Each row is a point on a landscape with many valleys, with its height.
From any point a ball takes the steepest step (drop divided by distance) to one of its 5 nearest points. It stops when none of these is lower. Distance is the straight distance between rows; heights are no part of it.
Z924 height 7.36: 0 -18 14 10 -6 7 -15 27 2 10 -8 16 -1
Z29 height 3.19: -8 28 -9 16 3 1 -12 -13 10 3 -38 25 -22
Z98 height 7.11: 8 22 -3 -25 4 -8 -1 -16 -11 -12 7 -25 5
Z594 height 2.77: -5 43 -30 3 3 -15 12 -51 5 -9 -18 -7 -23
Z23 height 7.76: 11 10 8 5 -4 2 -30 7 -4 11 -13 13 -10
Z689 height 3.49: -20 -10 -10 9 6 5 21 3 18 -12 -19 20 2
Z573 height 5.66: 28 0 14 0 -1 1 -34 4 -18 8 8 0 -2
Z471 height 1.90: -32 -47 10 9 -5 7 30 27 12 14 32 0 23
Z697 height 6.08: 19 19 4 -8 -1 -5 -32 -13 -19 7 12 -8 -9
Z855 height 2.52: -46 -54 18 25 -2 6 31 21 14 27 41 8 20
Z734 height 1.63: -19 -37 8 -7 -5 3 27 23 5 2 26 -12 24
Z938 height 2.84: -9 10 -14 -5 10 0 28 -16 11 -23 -16 -3 4
Z971 height 0.75: 16 -31 19 -8 -9 4 0 28 -12 4 24 -17 20
Z998 height 4.73: 21 23 0 -15 0 -8 -25 -19 -22 1 22 -22 -6
Z806 height 5.58: -15 -12 3 11 -2 9 -5 19 13 4 -19 25 0
Z530 height 3.89: -20 -11 -7 1 3 2 25 9 12 -11 -8 10 11
Z883 height 1.09: 26 4 10 -16 -4 -4 -18 0 -20 -3 17 -19 6
Z323 height 1.20: -5 11 -17 -13 10 -4 30 -26 8 -27 -5 -14 7
Z158 height 5.31: 10 -5 10 -9 -2 4 -13 12 -6 0 4 -6 5
Z424 height 1.52: -12 -17 -1 -17 5 3 31 9 6 -16 15 -16 23
Z802 height 6.85: 7 46 -21 -10 -4 -18 -29 -40 -19 11 27 -15 -35
Z470 height 0.53: -17 -43 15 17 -9 7 6 35 9 21 11 13 10
Z115 height 1.00: 10 -10 9 -22 -1 0 7 13 -7 -9 19 -24 21
Z336 height 3.00: 33 -4 15 -20 -2 -4 -11 7 -28 -2 28 -36 14
Z60 height 2.51: -28 -36 7 6 -1 9 24 27 13 7 12 8 16
Z631 height 3.05: -13 12 -15 22 7 6 0 -5 20 -4 -42 33 -14
Z490 height 5.75: -1 13 -1 3 -1 3 -13 2 5 3 -21 11 -9
Z989 height 4.96: -26 -23 -3 15 4 9 21 17 20 2 -14 24 5
Z401 height 4.11: 25 -41 28 20 -13 10 -20 39 -8 23 16 9 -1
Z270 height 7.06: 8 33 -2 9 1 -5 -39 -17 -9 15 -11 17 -26
Z515 height 1.24: -3 41 -22 7 3 -11 -2 -36 5 -3 -24 8 -27
Z218 height 2.25: -5 -11 7 -11 -2 2 11 15 3 -6 4 -8 14
Z428 height 5.59: -11 -18 8 5 -1 7 3 24 9 5 -3 12 10
Z268 height 2.43: -3 23 -28 12 8 -5 21 -41 13 -21 -32 7 -11
Z419 height 6.02: 3 46 -16 -11 0 -13 -14 -38 -12 5 3 -12 -26
Z719 height 1.28: -6 -18 3 -24 4 1 28 12 1 -16 24 -26 32
Z611 height 7.75: 7 27 2 13 0 0 -43 -8 -2 18 -20 30 -29
Z718 height 0.31: 0 30 -22 -7 9 -12 27 -40 2 -22 -13 -16 1
Z223 height 1.23: -5 -2 -4 -23 7 -1 29 -2 1 -23 9 -24 23
Z129 height 8.36: 11 5 11 16 -2 5 -41 9 -1 18 -16 32 -16
Z787 height 1.76: 29 -36 23 4 -11 7 -9 31 -14 11 22 -11 12
Z951 height 2.91: 19 -42 25 12 -12 9 -10 36 -9 19 17 -1 6
Z810 height 2.69: -9 19 -22 14 8 -3 14 -28 14 -12 -36 19 -16
Z154 height 3.31: 50 -20 21 -12 -6 5 -15 14 -29 -1 36 -31 12
Z600 height 7.60: 4 17 1 -14 2 -3 -5 -7 -5 -7 -3 -7 0
Z993 height 4.32: -1 34 -8 -1 2 -7 -10 -18 -2 -2 -18 4 -15
Z334 height 3.37: -22 -4 -10 20 5 9 7 8 22 1 -34 35 -6
Z865 height 5.16: -1 52 -29 -3 -2 -17 -15 -47 -7 10 4 -6 -40
Z191 height 2.83: -13 8 -17 13 8 1 17 -15 17 -14 -35 20 -7
Z345 height 0.78: 8 -26 15 -18 -7 -1 12 21 -9 -6 31 -32 28

Two balls start at each pair of points below. Name the first point that both come to, or write never.
Z938 / Z989: Z718
Z270 / Z23: Z515
Z218 / Z719: Z345
Z424 / Z191: never
Z802 / Z129: Z515
Z490 / Z631: Z515
Z689 / Z806: Z191

Call two points neighbours if one is among the 5 nearest of the other. Go from one point of each pair to the other, from neighbour to neighbour, staying as low as possible. Name the highest point that can't be avoided.
Z971 / Z470: Z471
Z718 / Z971: Z223
Z971 / Z883: Z336
